A landscape with many valleys, sampled at points; each row gives a point and its height.
From any point a ball rolls to the lowest of the 6 points nearest to it. It stops when none of these is lower. Distance is the straight distance between rows; heights are no part of it.
k_776: [ 23  -9  14  10 -17 -42  33 -10 -24]  height 0.98
k_289: [ 14 -11   0   1  -7 -14   1  -3   1]  height 3.64
k_6: [  6 -27  11   7   1 -17  16   9  13]  height 2.36
k_503: [-25  24  -5 -10  11  46 -61 -18  15]  height 4.44
k_304: [ 11 -27  25  19   5 -17  49  20   2]  height 0.57
k_167: [-17  45   7 -11   0  49 -72 -45  -2]  height 2.22
k_246: [-13 -17  -6   0  18  13   0  36  28]  height 3.44
k_371: [ 32 -26   5 -11  -2 -17 -35 -51   3]  height 2.34
k_217: [-21  34  -8 -10  -1  37 -53 -20   7]  height 3.82
k_878: [-25  61 -12  -7 -10  45 -55 -22  -8]  height 1.26
k_779: [  1 -30   2   5   8   4 -12  14  28]  height 3.13
k_500: [-14  28 -28   4  -3   2  31  49  -2]  height 3.01
k_723: [ 24 -50  24   2   2 -19  -1 -16  15]  height 3.07
k_290: [-15   1 -13 -11  11  24 -47 -13  21]  height 4.54
k_118: [-11  17 -16   7   6  -2  55  56  -8]  height 3.77
k_726: [ -7  35 -30  -2 -19 -18  34  19 -34]  height 3.52
k_175: [ 27   0  -3 -10 -20 -28 -12 -46 -25]  height 3.60
k_196: [-14 -10 -13   8  16  12  13  50  24]  height 3.62
k_69: [  6  -2   1 -16   6  20 -65 -47   8]  height 6.94
k_703: [ -7   8   0 -18  10  33 -62 -37  14]  height 5.81
k_336: [-29  28 -22 -12   0  34 -38   8  15]  height 2.30
k_10: [ -4  -5  21  19  21  -9  74  49 -12]  height 3.54
k_243: [-18  44 -36  -3 -22   8   1  12 -22]  height 4.07
k_329: [-13   6 -19  -1   0   6  -1  20   7]  height 4.09
k_857: [ 14 -12  33  18  -7 -41  66   8 -40]  height 6.80
k_872: [ 11  12  -5 -17 -10  14 -54 -62  -5]  height 7.20
k_226: [-20 -10  -3 -10  19  39 -57  -8  35]  height 3.73
k_693: [  4 -29  41  26  18 -22  78  15 -18]  height 3.95
k_454: [ 15 -17  27  14   0 -29  45   7 -12]  height 3.26
k_77: [  7  28 -16  -3 -27 -29  16  -7 -30]  height 4.23
k_952: [-24  48 -31  -6 -19  26 -17  10  -4]  height 3.51
k_513: [ -5 -13   6  16  12  -8  53  47   3]  height 2.24
k_730: [-24  20 -24   1  17  14  38  70  13]  height 3.72
k_364: [  4   5  -5 -13  -1  17 -51 -37   3]  height 5.56
k_927: [-15  24 -22   4  -2  -4  24  38 -11]  height 2.29
k_177: [ -4 -29   7  -9  12  16 -39  -3  36]  height 3.23
k_574: [ 17 -52  46  20  16 -20  38   1  14]  height 2.01
k_808: [ 20 -26   5  -7  -6 -15 -17 -30   6]  height 0.61
k_536: [ 12  -6  15  14   4 -30  66  23 -26]  height 6.12
k_756: [-10  36 -24 -10 -21  10 -24 -18 -18]  height 4.72
k_484: [-15  58 -43  -2 -29   6  19  26 -26]  height 4.06
k_530: [  6  16 -12 -10 -19  -3 -21 -25  -7]  height 5.16
k_234: [  1  32 -10 -14 -17  20 -50 -50 -15]  height 6.75
k_90: [  9 -17  13   8   4 -22  42  22   1]  height 2.37
k_482: [ 20 -55  25   3  13 -10 -18 -18  33]  height 3.05
k_691: [ 13 -47  13   1   8  -9  -2  -5  21]  height 2.95
k_811: [ 24 -32  13  -1  -8 -31   5 -23  -1]  height 2.54
k_391: [ 20   7  14   3 -16 -54  50  -7 -58]  height 5.22
k_889: [ 25 -36   3 -12  10   4 -41 -35  18]  height 2.41
k_210: [  2 -21  46  25  29  -6  89  34 -12]  height 4.63
k_696: [  3 -32  20  16  17  -3  41  29  12]  height 1.58
k_931: [ 31 -10   9   0 -15 -40   3 -35 -17]  height 1.37
k_477: [ 13   9   5   5 -11 -44  60   6 -39]  height 5.20
k_714: [-12  17 -18  -6  -7  13 -26  -7   3]  height 4.31
k_832: [ 13   2 -10 -10 -15  -9 -23 -32  -9]  height 3.90
k_370: [ 14 -46  45  26  17 -17  57  15   6]  height 1.74
k_21: [  7 -10  -4 -11  -7   4 -34 -21  16]  height 3.10
k_630: [ -8  19 -25  -4 -16   1  -6   6  -5]  height 4.82
k_172: [-28  45   3  -7  13  55 -72 -26  13]  height 3.80
k_855: [-25   3 -13  -7   9  35 -29  21  28]  height 3.34
k_507: [  3   4  -7   5  -3 -17  46  36 -12]  height 4.28
k_840: [-28  -1 -13  -6  21  41 -50  17  38]  height 3.84

Where does a ball stop that starts at each point below?
k_703: k_808
k_630: k_336
k_779: k_304
k_730: k_304
k_290: k_808
k_756: k_336
k_872: k_808
